Points on a hilly landscape, in no order, each with its height.
A ball rolls from a point to whichever of its 5 nearest points has the largest drop for the distance, and stops where none of them is lower. Distance is the straight distance between rows; heights are no part of it.
zom height 3.02: [ 37   0  25 -15  19   1   0   1   5 -24  16   6 -24  17   4 -47 -24   7
  24  35  13 -30  19  39  -2  10   5  -8  28 -14  10  -2   8 -26   5  10
  -8  38  18 -12 -22  -6 -16 -45 -23 -37]
senir height 3.85: [-10  10 -22  21   4 -10 -10   7 -24  -7  19   0   2  -2  -9 -22  -8  19
 -10  16   2  -1  -2  -4  28  -8   1   1 -14  29   7 -13   4  -5  15 -13
  -9  -5  27  -9  -7 -19 -12   5  -6  31]
mul height 3.38: [ 21 -19  34 -24  21   8  -8  -3 -14 -28  21  -4 -39   5   8 -40 -23  18
  23  20  -2 -27  16  36  -4  10 -12  -7  26 -12  10  -5  23 -18   5  11
  -7  28  15   1 -24  -2   5 -40 -20 -35]
Pilab height 4.28: [  3  22  -4  35   4 -16   2  44  17  -6  -2  16  40 -21 -19  31  12 -38
 -50  -1  11   3 -33 -20 -11  -8  16  -5  -9   2  17 -14   1  25  26 -27
  12  16   9  16  24  15 -10  15  24  19]
Futed height 1.27: [-19 -18   0  -3 -22 -10  10   0 -21  20  22  -3   3  -3 -13 -17   3   0
  -8   4   6  19   3 -11   5  -3 -15  -8  15  15   1 -21 -10  -6 -13   2
 -23 -14   3  15 -12  -2  14  -4  13  23]
nupek height 3.62: [ 26  15  -3  15  25 -24   4 -12  -6 -38   9   5 -10  -6  -6 -24  -6   2
  -4  17  -7  -1  23  -7  15  -4   9  -2 -15   5 -12   0  14   9   7 -31
  -9  -4   1   1  -9 -22 -14  23  -8  25]
Poga height 2.65: [  6  17  20   1  30 -12  11  -9   3 -21  12   6 -32  11   4 -30  -8  -2
   5  32  28   5   5  33  -2   2   6   0  20   0   4  19   6 -10 -24   2
   1  16 -10  13  -3   4 -32  -9 -18 -32]
Dapi height 3.32: [ 42  23  19  13  29 -18  16 -19  25 -34 -11  11 -14 -16   2 -17   2 -10
 -21  31  -9  10  28   9  11  -2  22   0 -12 -15   5  -1   9  15   9 -13
  -6  -3 -11  -9 -22 -22  -7  26  18   1]
fim height 3.54: [ 67  -7   7 -15  15   6   2 -19  10 -29  33  10 -15  34   4 -64 -25   5
  41  24   0 -34  47  41  -2  19  13  -5  18  -2   7 -34  24 -36  10   0
  -2  28   2 -20 -34 -10 -24 -33 -29 -37]
Febi height 6.95: [-41   4 -34 -26 -31   2 -10  -5 -47   0 -24 -13  -3  39  13  35  17  19
  28 -40 -23  -6 -37 -39 -22  24 -43  13 -31   5 -35   9 -13  19 -13  -1
   5 -12   0  -2  34 -18  24 -56  -5   0]
sutu height 5.54: [-35 -16 -13 -24 -12  -3 -11 -14   6  20  -1  -3  12  16   2 -11   9  15
  24  -8  -6  24  21  -2 -11   5 -14 -13  15  -3 -12 -14 -18 -10 -22  13
 -34 -19   4  -6  10  10   0  -9  18  13]
fol height 4.39: [-11 -20  -4 -25 -30  35 -35 -16 -12   0  -7   3  -7  23  21 -30  22  20
  19 -25   3  -6  27   3 -16 -16 -36  18  30 -28 -18  -8  -2 -11   5   9
  -4  -9   4 -14   7   4  -9  -1  19 -30]
Tes height 6.57: [-33  17 -40   3 -50  10 -29   9 -30  35 -28  -6  26   5  10  39  22  -6
 -30 -48  15  -4 -43 -30 -10 -11 -36  11 -20   9 -37   4   8  25   8 -15
  12 -10 -31  13  27  -8  18   1  -5  -5]
popod height 3.63: [ 25 -29  41 -22   9  15  -2  -7 -15 -27  37 -12 -36  14   7 -47 -28  13
  33  15 -14 -27  24  41   6   0 -10  -9  25  -1   1 -18  37 -32   4   2
 -13  30  -6   8 -38   6   6 -43  -8 -37]
Zok height 3.41: [-15  -9  -1   9 -20   3   0   6 -33  21   9  -2   4 -12 -18 -11   4   3
 -17   4   0   4 -19  -5  13  -6  -7  -3   1  10  11 -19 -17  -4  10   6
 -11 -12  29   0 -17 -10  21  -1   9  15]
Fulef height 6.34: [-32  13 -14 -20 -20 -11   3 -15 -34  30 -18   1 -12  14  13  38  22   3
  15 -43   3  -4 -37 -35 -20  15 -21   4 -22 -13 -25  15 -11  26 -25   8
 -10  -7 -17 -16   9  -9  24 -38   3  -5]
Zuva height 7.09: [-35  12 -46  -3 -62   5 -27  11 -32  27 -33 -11  17   4  12  43  21  -1
 -24 -47  10  -5 -41 -35 -14  -3 -49  12 -25   3 -30  -1   3  21 -15 -13
  10   6 -31  21  27 -10  27 -14  -1   2]
fuvob height 3.87: [ 15 -32  44 -17   6  16 -23 -14 -16 -16  27 -38 -26  14   2 -38 -25  29
  46   0 -16  -9  28  36  20   4   3 -22  28   1 -18 -11  29 -30 -20   9
 -19  21 -14   4 -25  19  -1 -44  -4 -40]
tofid height 4.93: [ 21  27  -9  24  12 -14  26  32  14  10  11  16  31 -34  -8  -6  20 -28
 -17   9  -5  -1  15 -15  11  12  27  -2 -10  12  41   0  17  30  13   8
  38  -7 -12 -22   0   9 -16  20  -7  19]
tuf height 5.48: [ -7 -23  30 -24  17  -2  14 -13  -7 -12  10   6 -42   8  27  -1  -9  27
  18  14   9  -3  27  26 -18  -4 -31   7  24 -11  -1   5  -4  -6 -11   5
   4  11   9  17   8  11  -8  -5 -19 -12]
Nifep height 5.43: [-17  -5  -8 -35 -31   9 -22 -13 -24   6 -22   9  -6  22  19  -3  16   3
  14 -17   0   4   4 -19 -18   5 -27  12   6 -43 -29  -2 -14   5  -9  -6
 -37   2   8 -22   6  -9  16 -34  41 -12]
kodup height 4.09: [ -5 -27  20 -21  -5  31 -23 -19 -12  -8  10  -9 -17  20  19 -19  18  33
  32 -30  -2 -13  33  18   7 -16 -26  15  31  -9 -15   9  13 -13   0  28
  16 -15  -8 -18   5  11 -11   4  -3 -40]
fusik height 1.82: [ 42   6  18  33  28  -1  12 -17  51 -25  -2   6  22  -9 -19 -42 -14   3
 -13  49 -26  23  42  59  -1   1  27   7  -3  -1  20  -6  -1 -23   2  11
  -2  17   9 -18 -29  -1  -9  36  -4 -14]
muraf height 1.61: [ 43 -17  20  31  30   7  18  -4  50 -22  15   6  27  -1 -28 -56 -21   2
 -16  51 -36   5  39  55   0 -12   7   7   2   6  17   1  11 -13  -2  21
  10  15   7 -17 -31  -3 -22  37 -23 -21]
Dur height 2.70: [ 26  22  13  13  31 -26   4 -13   4 -42   8  14 -19  -4  -5 -32  -3  -7
 -15  11  -3   9  13   5   6 -12  16   1   0   0 -16   9  13   2 -10 -25
  -1  -2 -13  10  -9 -18 -19  18  -5  -8]
pud height 4.90: [-15  -7  16  -8  28  -8  10 -19  -6 -16   6   6 -35   8  19 -18  -7  15
   6  36  23   2   9  25  -1   4  -9  -3  21  -7   4   9   1  -9 -21   6
  11  20  -4  19   4   5 -22 -12 -12 -15]
dep height 2.06: [ 51  22  32  18  25  -9   8 -15  29 -24  10  16 -11  -6 -24 -50   8 -19
 -26  32 -12   9  18  27   5 -13   9  12   9  -9   2   9   7  -3 -12  -1
  -9   6 -16   0 -19  -4 -10  19  -3 -34]
fom height 5.35: [ 34  21  -9  23  14 -19  29  19  22   0   5   6  14 -25  -7   2   9 -15
   2  24   3  -2  26 -13  22  30  34  -4 -13   8  36  -4  16  22   7   7
  26 -18 -17 -31 -11  -3 -13  19  -8  22]
kun height 3.92: [  0 -29  37 -22   2  36 -17 -20 -23 -10  19 -33 -25  11  17 -23   8  29
  32 -17  -7 -23  29  17  22  -8  -6  -6  27 -12 -22  10  19 -10 -13  22
   8  -7 -13 -16 -15  11  -8 -17  -8 -47]
relu height 1.41: [-26  -6 -43 -15 -32   4   5  11  19  29 -30  -7  19   2   0  78  -4 -39
  -7 -19   8  -2 -25 -40   0  -2  -1   7  -7   5   3   7  -5   5  24 -13
  11 -18  -6  14  23   7  35  33  22  43]
gazon height 3.52: [-16   8  -1  29  10  -4   8  41  13 -15  -4  13  24 -22  -7  45  -5 -32
 -36 -16  18   6 -44 -25  -1  -2  38  -4 -18   2  10  -2  -6  17  10 -20
  12   7   6  28  35  17 -10  14  13  27]
lek height 3.57: [-16   4  -6  16  -9  11  -6  18  -8  22  -9  -6  -3 -26 -10  19  -4   9
 -19  -4   2  -8 -31  -2  11  -4   7   0 -19   8  26   5 -27   4  35  -3
  -1   0  35  -1 -10  -4  18   0   4  21]
gem height 4.45: [ 24  26  -4  23   2 -28  18  30  15   9  19  16   9 -26  -7   6  20 -23
 -10   7  -6 -16   4 -25  12   9  15  -2 -15  10  48  -9  16  23  10   5
  23   2  -6 -22  -5   9 -14  17  -8  25]
bubi height 1.29: [ 53 -22  35  36  47  -8  24 -10  34 -30  22   9  22  -2 -21 -36 -46  -2
 -12  56 -26 -13  50  52  -3   5  -1  13  -6  -1  34   1  11 -16 -16  15
  11  45   6 -19 -47   1 -17  54 -35   7]
lonu height 4.13: [ 10  18 -20  18  16 -19  -3   3 -11 -22  15  10  -7  -2  -6 -17  -6   7
   1  18 -10  -8   7 -12  14   0   5   2 -23  19  -1   0  10   0  13 -28
  -7  -6  17  -6 -14 -20 -17  12 -13  29]
Doset height 5.71: [ 29  23   1  17  27 -11  25   6  30  -9  -4   8   7 -25   2  -8   4 -12
   7  28  -2   2  30 -11  16  26  42  -8 -10  -1  29   0  18  21  -1   4
  13 -11 -13 -26 -21  -8 -12  20   5  19]
vebi height 4.40: [ 37 -17  37 -18  10  -1 -31 -38 -12  -9  43 -27 -33  31  25 -49 -22  15
  49  19 -24  -8  51  63   2   3  -9 -23  38  16 -18 -42  17 -35 -14  -4
 -16  47 -38  15 -37  27 -10 -40  -1 -24]
Duge height 3.71: [  2 -36  48 -32  19  13  -1   5 -11 -21  17 -20 -43   1  11 -30 -14  19
  33  -2 -11 -19  16  34   6  -8 -17   5  20 -14  -8   6  17 -21   5  13
  -3   5   8   1  -9  10   7 -28 -20 -32]
veraz height 3.56: [-17 -10  10   2 -21   5   3   3 -21  28   8  -9  16 -13 -20 -11   4   1
  -3 -26  -3  12 -19 -13  11  -9  -7 -10   3  14  -5  -8 -15  -7  -8   8
 -22 -20  11   9 -15  -6  32 -14  14  13]
laka height 5.58: [-28   7 -11 -35 -22   3 -17 -15 -20  21 -20   7   2  23   9  12  24  -3
  15 -24   6   1 -17 -29  -9  19 -12  -3  -3 -29 -20   7 -19  19 -15  13
 -30  -8  -6 -28   4 -12  14 -44  30 -16]
lem height 3.28: [-27   2 -30   1 -20  23 -22   8  -4  35 -41 -16  15  -5   4  47   7  -1
  -8 -38  -1   6 -31 -20 -17 -11 -14   8 -21  10 -42  24  -8   9  30 -19
   9 -30 -10  -6  29  -7  19  18  -1  11]
difu height 5.62: [-35  12  -5 -22 -19   6  -5 -14 -24  34 -14   3   1  12   9  17  21  -4
   9 -31   1   2 -30 -36  -7  15  -1  -6  -7 -17 -21  15 -10  24 -25  14
 -20 -17 -14 -18   5 -10  22 -34   9 -13]
Pelum height 3.39: [-10   6 -21  16   9  -7  18  32   2 -12  -6  -2  34  -5 -20  73  -9 -32
 -40  10   2   0 -56 -51   9 -15  30   4 -18  16 -25  -4  -6  46  10 -29
  11 -18  37  14  36  -9   8  31  28  55]
tubod height 3.98: [  8  27 -15  23   9 -38   1  36  15   0  21  10  11 -21 -14  16  15  -7
  -7  -9  -9 -18 -10 -17   7  -4   7  -3 -19  11  46  -3   0   8   8  -4
   0  17   9 -10   6  16   2   8 -11  30]
notil height 4.11: [ 16 -26  39 -15   8  10 -23 -25 -14 -14  32 -33 -17  24  21 -44 -25  28
  53   7 -20  -3  42  52  20   5   4 -28  34   1 -16 -29  21 -36 -18   1
 -24  36 -25  19 -27  22   0 -43  -1 -32]
davo height 5.25: [-35  19 -25   8 -27  16 -16  -6 -22  45 -29 -11  15  -1  13  26  20  -8
 -18 -45  12  -2 -38 -27 -15  -4 -17   6 -15  10 -41  17  -2  35   6  -1
  14 -23 -31  -3  23  -5  18  -2  -5  -6]
rumam height 2.77: [-22 -14 -12  22   5  -4  15  34   3 -12  -8   3  32   0 -13  57  -9 -35
 -39  -8  14  12 -48 -38   6 -12  42   4 -12   4  -8  -2  -2  22  17 -20
  12 -11  24  29  40  -3  -8  21  21  42]
dinim height 0.67: [-22   0 -16  -1 -19  14  -8   2   9  26 -41  -9   4 -16   6  67  -4  -9
  -4 -33  -5   3 -30 -28 -21  -7 -14  -2 -22   4 -15  17 -17  -1  31 -21
   3 -20   0  15  18   3  27  29   4  29]
sipe height 6.61: [-10 -26  11 -17  11  -3  12 -18  -5 -10   4   2 -29   8  22  -4  -1  27
  14  14   4   7  30  16 -15  -7 -29   0  22  -3  -5  -3  -9  -7 -16   7
   1   8   0  17  10  10  -8   4 -11  -2]
guses height 4.41: [  6  26  -4  35   9 -13  10  47  15  -2  -9  24  37 -29 -13  19  19 -37
 -48   5  11  -5 -31 -19 -17  -8  20  -4  -3   7  22 -11   0  33  25 -19
  19  15   1   8  23  18  -8  12  21  17]
munu height 4.62: [-42  12 -12  -3 -18  13 -11  -8 -27  44 -21  -9   8  -4   0  21  28  -6
  -5 -50  12  -2 -37 -24  -8   4  -4  -3 -17   6 -34  12  -1  25  -3  11
  14 -32 -25 -14  19 -13  17  -9  -8  -9]
fef height 0.92: [-28 -15 -39  -9 -33   6  10  14   6  28 -26  -2  17   1  10  76  -8 -40
 -19  -9  21   0 -28 -37   4   5  13  10  -9   9   6   9  -7   8  27  -8
  22 -15   4  16  21   3  28  33  22  44]
tev height 3.75: [ 10  -7  35 -22  19  -1   9  -8  -5 -21   8  -2 -41   7  15 -25 -17  13
  14  33  10 -17   9  39  -4   8 -16   2  18 -18   6   6   2  -5  -1   8
   1  28  12   3  -2   3  -9 -26 -21 -25]
San height 3.91: [  0  14  -4  17  29  -9  -2 -17 -13 -25  13   4 -15   6   1 -32 -11   0
 -10  15  16  11  11   4  20  -5  13   4   5   9 -18   7  15  -2  -8 -25
   6  -6  -7  12  -2 -15 -27  11  -8  -1]
sive height 3.74: [ 10  21 -26  22  15 -29  -8  19   2 -17  14   5   7  -9 -12   0  11   3
   7  -2 -16 -13  -2 -17  13   1   8  -3 -28  16  29  -1  -3  11  10 -16
 -15  13  22 -15  -6  -4  -9   6 -16  35]
zozo height 2.66: [-29  -2 -20  13  -1  15   7  17  12  -2 -18  -3  12 -15  13  54  -9 -14
 -24 -19  27   8 -45 -27   7   5  34   3 -16   3  21   5 -18   2  25  -5
  18   0  20  27  29   9  -7  19  18  23]
zanap height 4.19: [  7  25  -3  25   2 -29   2  42  20   7  16  21  19 -30 -17  14  18 -22
 -19  -9   4  -7 -14 -24   1   3  12  -4 -19   7  44  -5  -2  10  13  -9
  10  21   0   1   8  16  -9   5  -3  21]
Tekez height 1.77: [-35 -14 -36   2 -13  11  13  16   5   9 -17   4  29  -1   5  71 -12 -31
 -30  -7  33   8 -36 -35  16   2  34  11 -11   9   3   3   2   7  27  -2
  23 -15   2  21  31  -2   4  27  19  39]
debod height 3.96: [-27 -15  -1 -19 -22  -5   8  -4  -6  21  10  -6  14   1 -18  -8   6   5
  15 -17   2  28   0 -12   4  -2  -5 -17  12   4 -11 -15 -17 -11 -22   8
 -31 -23   2   8  -2   1  22 -16  10  15]
tiv height 5.92: [-14   1  -6   3  10  -8   4 -19 -31  -9  14   1 -19  12  11 -22 -12   9
 -15  24  27  16   9   2  13 -10   3  -2  13  15  -3  -6  14  -4 -18  -6
  11   1  -8  16 -11  -4 -24   7   3  11]
rinur height 4.46: [ -2 -30  36 -31  20   4   7 -10  -4 -22   8   2 -39   5  19  -8  -5  25
  26   3  -5  -1  28  31 -14  -6 -21   5  23 -13  -5   4  -3  -9   1  12
   6   7  11  14   6  -1  -4 -11 -25 -16]
pavam height 3.53: [ -9  11 -21  26  -2  -9 -13  21  -5   2   5   1   7 -17 -14  10  -2  13
  -9  -1  -7  -5 -24 -10  13  -3  11  -7 -32  16  27  -9 -15 -11  20  -3
 -11   3  39 -12  -2  -1  -2  -3  -4  23]
Fubak height 2.63: [-26  -4 -46  16 -15  10  15  26  -3  11  -7  -2  43  11 -11  68 -12 -42
 -30  -2  14   2 -47 -36  22  -9  29   8 -10  14 -15  -4  -6  22  19 -10
  26 -20  33   8  47 -18   8  26  17  60]
tuku height 8.31: [-24 -18  -1 -11  -3 -16  14 -20 -15  -9  13   3 -18   4  14  -7  -4  18
   3  22  26  17  19   5  -5  -8 -24  -3  19   5   3  -8  -4  -2 -23  -1
  -2   1  -9  27  -4   7 -15   6   2   8]
Bosi height 1.30: [-22  -4 -35 -12 -29   5   0  12  18  32 -30  -2  12  -7   8  77  -7 -23
  -7 -15   7   0 -24 -33  -7  -1  -4   3 -10   7   2  17 -13   2  25 -19
   5 -27  -8  14  23   8  30  37  15  38]
kodo height 7.27: [-47  10 -70 -19 -55   1 -21   8 -23  18 -29 -17  13  16  12  43   7  26
   2 -47  -5  10 -51 -33 -24  14 -47  -3 -27  17 -19  -3 -14  12 -25   5
  12   5  -4  22  43  -3  24 -48  -2   0]
segu height 0.94: [ 43 -11  26  38  36 -10  20 -12  45 -32   4   7  30  -3 -31 -29 -29   1
 -10  47 -35  15  42  53  -5   0   8  12   1   2  35  -8   1 -24  -7  10
   3  26  13 -12 -35  -2  -9  48 -21  -4]
Ripug height 0.79: [ 52 -24  32  33  34  -1  23 -10  35 -32  22  13  31   0 -28 -45 -39  -1
 -12  50 -32  -1  45  53  -5  -5   2  11   4   6  16  -6   7 -23 -14  15
  12  28  17 -14 -43   4 -22  43 -35  -9]
dipo height 1.65: [-28  -9 -30  -4 -16  15   8   5   6  24 -28  -2   5 -11  11  80  -2 -23
 -18 -13  30   3 -34 -32   2   6  13   8 -20   6  16   9 -10   8  18  -6
  21 -16  -2  22  21   9  25  34  23  36]
tagor height 1.98: [ 62  19  30   1  16 -16  17   2  32 -13  29   4  -4  14 -26 -48  -2 -10
   4  29  -8  -5  18  25   2  -5   7  -2  24  -8   3   7   6 -18 -31  13
 -12  32 -12  -1 -21  15 -23 -11 -24 -38]
baz height 7.56: [-37  16 -43 -11 -48  -8 -19  11 -35  22 -20  -6  12  11  14  41  22   4
   1 -51   7  -6 -39 -35 -18   6 -42  11 -27   7 -24   6  -7  15 -28  -1
  11   4 -28  26  31  -4  25 -26 -14  -4]
renis height 2.88: [ 59  -6  29  18  15   3  23 -14  32  -6  28  -4  16   1 -28 -64 -11   1
 -12  50 -21  -7  35  48   9 -13  10  -2   7  11  16  -7  16 -10 -17  35
  14   8  -5 -17 -38   6 -30  24 -21 -33]
Fug height 3.55: [ 35  19  13  28  33 -10  20 -19  51 -29 -19  12   7 -20  -4 -25 -10  -3
 -10  47 -12  19  32  27   6  15  40  -2 -14 -11  16  -4   3   1   8  -4
  -2  -4  -2 -15 -28  -9  -2  34  18  -9]
kad height 4.67: [ 35  26   2  16  25 -19  22 -10  28 -17 -14   4  -3 -25   5  -5   3 -10
   0  31  -8   7  27  -1   8  10  35 -13 -16 -15  18   0  12  19   2  -4
   6 -12  -8 -22 -16 -19 -12  24  15  13]
ber height 3.18: [ 28  11  15  38  33  -8  31  -8  53 -29 -15  13  25 -19 -11 -21 -21  -2
   5  36 -21  29  37  33   7  16  49   3  -5  -6  27 -13  -5 -15  -9   1
  -2  12  -6 -13 -29  -8  -7  35   9  -3]
Lupo height 4.29: [ -9 -19   0 -23 -15  29 -30 -17 -10   0  -3   2 -15  18  23 -16  13  33
  27 -16  -4  -7  35  12  -4 -13 -27  17  25 -17 -24   1   2 -14  -2  29
  10 -15   0  -9  10   5 -17   3   7 -29]
vore height 4.26: [-15 -35  23 -31   5  22 -11 -10  -7 -16   7  -6 -20  10  18  -8   9  38
  29 -13 -17   0  32  23  -3 -13 -23   4  29 -17 -11   5   5 -10   4  15
  17 -17   3   1  15   4  -9  -1 -12 -23]
Fika height 4.74: [-12   4 -20  12  -2  -9   9  -9 -38 -11   9   6  -4   3   0 -29 -10   7
 -14  24  18   9   9  -3  26  -8  -3  -4   1  21  -1 -12  11   3  -1 -13
   2 -15   3   9  -6 -16 -20   3  -3  19]
lon height 3.06: [-15  -7  15  10 -11  10  -1  11 -14  33 -16 -13  -1 -26 -12  21   2   1
 -15 -22 -10   4 -36  -4  -9 -10  -3  -5  -8  13  -1  10 -27   0  22  -2
  -6 -19  21   8   0 -10  34   4   5  17]
milog height 3.07: [-14   1  -2   8  -6  19  -6   2   0  34 -34 -16   3 -26  -3  47   3  -7
 -10 -36  -5   3 -33 -11 -13  -9  -6   1 -12   8 -12  23 -26   3  24 -15
   1 -26  11   7   9  -7  32  14   1  14]
Napas height 2.11: [-15 -10 -23  -3 -19  14   0   3   9  33 -38  -8  -3 -11  10  73  -2 -14
  -9 -22  13   3 -27 -26 -10  -4   2   7 -19  11   1  17 -15   2  29 -18
   7 -21  -2  23  16   6  25  31  14  36]
Kal height 2.34: [-24  -9 -22  -3 -12  15  -3   9   8  20 -25  -9  -4 -19  11  74  -1 -14
 -11 -12  21   2 -38 -23   0   4  14   7 -19  -2  19  14 -19   2  26  -4
  10 -14   1  18  14   4  22  27  19  26]
Saro height 2.26: [ 59  18  11  -3  24 -13  14   9  26 -15  34  16  -7  22 -17 -44 -14  -3
  19  28  11 -24  29  31  -2  11  12 -13  17 -14  11   3   5 -21 -23   8
 -15  31   1  -6 -14   0 -28 -29 -35 -40]
suv height 4.01: [ -5 -28  29 -24   1  33 -16 -11 -14 -10   8 -17 -22   2  15 -22   6  34
  33 -21  -8 -12  28  25   3  -8 -19   8  29 -12 -17  14  15 -12   0  25
  16 -21   4 -12   2  11  -9 -11 -13 -34]
gib height 4.55: [-34  -3  -4 -18 -14   4  -4  -3 -10  34   1  -4  13   8 -16  -4   3   3
   8 -19  -1  21 -10 -20   7   7   9 -21  10   0 -16  -1 -13  -8 -21  14
 -32 -30  -2  -6   3   1  13 -28  19   5]
vopun height 5.50: [-26  -8 -18 -33 -20   7 -20 -10  -6  27  -8  -3  11  23   6  -8  12  15
  17 -10   2  15  12 -21 -14   9  -4 -15  11 -20 -17 -10 -13  -1 -17  14
 -32 -16   6 -16   7   3  -1 -23  29  -7]
fov height 6.38: [-13  -2   1   0  15 -11   4 -17 -14 -12  12  12 -28  10  15 -14  -6  16
  -6  36  27  11  15  14  13   2  -7  -4  14   2  -1  -1   8  -1 -19  -1
   9   5 -14  23   4  -1 -26   3  -4   2]
nub height 4.10: [ 20  24 -16  21  12 -32   8  22   9  -2  19  10   8 -27  -8  11  18 -14
  -3   2   0 -18   0 -27   8   9  14  -2 -22   9  42  -8   3  17   5  -6
   3  10  -4 -17  -7   7  -7  15  -8  28]
gize height 4.94: [ -7 -24  -9 -25 -12  13 -22 -19   4   3  -5   2  -2  25  17 -15  13  26
  18  -9  -4   8  35   6 -19  -9 -20   1  21 -18 -22 -16  -3  -9   1  12
 -10 -16  15  -9  19   9  -8  -2  11 -14]
tado height 1.42: [ 40  28  25   4  32 -11  12  -2  26 -22  23  13 -12  18 -21 -45   3  -4
   1  23   8  -4  11  30  -2  -2   9  -2  17  -9   2  25   6 -17 -27   0
  -6  23 -13   5  -8   9 -30  -9 -19 -43]
sumad height 3.43: [ 43  -7  19 -21  12  13  -9 -13 -13 -25  29   8 -24  24  15 -67 -22   4
  26  21   7 -35  33  41   5   8   4  -5  22  -8  12 -25  23 -31  13   1
 -10  30  -3 -13 -34   0  -1 -46  -9 -35]
kaviv height 1.47: [-14  -3  -1   3 -12  14  -2   7   0  27 -33  -7  -3 -24   5  59  -4   1
 -17 -15  11   3 -40 -12  -4  -2   1   0 -23   5  17  14 -27   3  32   1
   6  -7  18  21  12   2  23  17  10  20]
fam height 3.42: [-19   9 -15  22   4  -6 -11  28   8   7   2   2   8 -21  -9  28  -2   4
 -12 -14   5  -2 -41 -10   5   2  22  -3 -26   7  42   0 -16  -7  17  -5
   2  11  31  -1   9   8  -1  -1  -9  18]
bopur height 4.72: [-11  -7   1 -33 -40  27 -42 -14 -27  -4 -10   8  -3  22  26 -25  27   8
  19 -40  -7  -4  14  -6 -14  -8 -45  29  28 -24 -22  -4   0 -22 -16 -16
 -18   9  -4  -5   4  -3  -4 -16  30 -28]
pimez height 3.29: [-25  12 -11  20  -4   9  -9  18   7   9  -6  -1   7 -20  -3  37  -6   3
 -17 -12   9   0 -41  -7   7   6  19   0 -27   4  37   8 -25  -8  23  -1
   4   4  28  -2  11  15  -1  -1  -2  21]
lusud height 4.38: [ 14  30  -4  31   5 -25  10  36  13  11  13  24  25 -28 -14   7  22 -30
 -24  -3   0 -12  -4 -25   5   0   7  -1 -14   4  42 -13  10  27  14   2
  29  10  -6 -10  14  28 -10   6  -2  17]
Moren height 2.62: [ 47  18  32  16  29 -17   7 -23  24 -36  -5  14 -20 -15  -8 -35   4  -6
 -22  25  -3   8  18  17   1  -8  22   4  -3 -10  -8   4   9   5   2 -14
  -1   3 -12  -2 -22 -18  -5  24  12 -11]
Vefub height 2.00: [ 40  23  27  17  34 -17   7 -11  22 -30  13  13 -18  -7 -15 -44   0 -12
 -20  13  -2  11   6  28   3  -8  11   6  12  -1 -12  16  11   1 -16 -16
  -8  12 -19  11 -14  -5 -16  13  -9 -31]
nutoz height 8.01: [-18 -20  -1 -20  -7 -11   0 -14  -1   2   5  -1 -16   8  15  -2  -3  27
  23  12  10  17  33   5 -13  -8 -29 -10  26   4  -3 -17 -12  -7 -21   6
 -11   0  -1  20  12  12  -3   5  -3  13]
Niza height 3.86: [-34   1   4  -5 -14   4   3  -2 -10  34  -2  -7  13  -6 -15  -7  12  -3
   2 -33  -2  20 -30 -17   1   5   8  -9   6   3 -19   7 -14   6 -14  11
 -27 -33  -3  -7  -4 -11  25 -25   6  -1]
babag height 3.67: [ 10 -35  55 -28   9  16  -8  -3 -15 -25  28 -25 -35   4  10 -37 -15  18
  32  -3 -15 -12  23  37  11  -5  -7  -8  24  -6  -8  -7  27 -26  -7   8
 -10   9  -3   3 -17  10   3 -39 -11 -37]
Ruzu height 5.93: [-20  -8  -5 -36 -22  -1 -17 -13 -36   1 -22   5 -11  30  21  11  23  -5
  21 -27  -9   5 -10 -29 -23  21 -26  17  -9 -39 -35  10 -15   5 -12  -8
 -29   0   3 -18   9 -17  20 -47  29  -5]
Sul height 7.10: [-47   5 -56 -20 -42   4 -17   5 -38  13 -27  -9   6  28  14  42  10  30
  22 -42 -13   3 -40 -37 -24  17 -42   9 -30  16 -24   5 -16  13 -23   5
  16  -5   1   4  39  -8  27 -45  -3   0]
sof height 0.83: [-34   5   2   2 -12  17  -1   4 -19  40 -15 -19  15  -9  -8  12  11  -5
  -4 -55  -2   6 -41 -21  -6  -1  -1  -3  -6   9 -27  18 -12  16   8   3
  -5 -30  -9  -7  10 -10  22 -12  -6  -1]
detap height 2.47: [ 55   7  25  23  17   1  17 -13  39 -19   9  10   2  -5 -24 -59   0 -15
 -24  42 -19   4  25  40   5 -17   7   5   6   0  13   3   8  -6  -6  13
   8  10 -12 -10 -30  -3 -19  24  -5 -44]
dud height 4.91: [-32  10  -9 -27 -20   5  -9  -8 -17  38 -11  -2   7  10  -2   0  16   1
  15 -21  10  12 -19 -28  -4  13   8 -15  -1 -14 -16   6 -16  14 -18  19
 -28 -18  -4 -25  -2  -1  11 -38  21  -8]
kon height 2.28: [-31   8 -45 -12 -31  15 -26  18  12  32 -39 -13  24   1   4  68   1 -15
  -6 -29  -9   4 -19 -34 -17  -5 -12   1 -23   3 -29  18   1   4  37 -31
   5 -19  -8  -3  28   1  26  24   8  24]
Bugal height 3.66: [ 72   1  25   2   5 -11  34  -7  24  -1  32   1  -1  13 -27 -50  -4  -8
  11  41  -5 -17  33  29  -2  -8   7  -4  27  -5  10 -14  16  -9 -33  33
  -5  28 -17 -12 -31  11 -35   2 -26 -31]

Where does a ball stop that starts at each point below?
zanap -> dinim
gize -> tado
fuvob -> tado
bopur -> tado
fom -> dinim
sipe -> tado
guses -> fef
gem -> dinim

Call two points neighbours if one is among the 5 nearest of the other. Go from one point of each pair to the other, from neighbour to neighbour, staying as low as possible. Name the highest point that can't be avoided.
dinim / tado -> lonu
Futed / dinim -> Zok
sof / dinim -> lon
dinim / fef -> Bosi
tado / Ripug -> detap
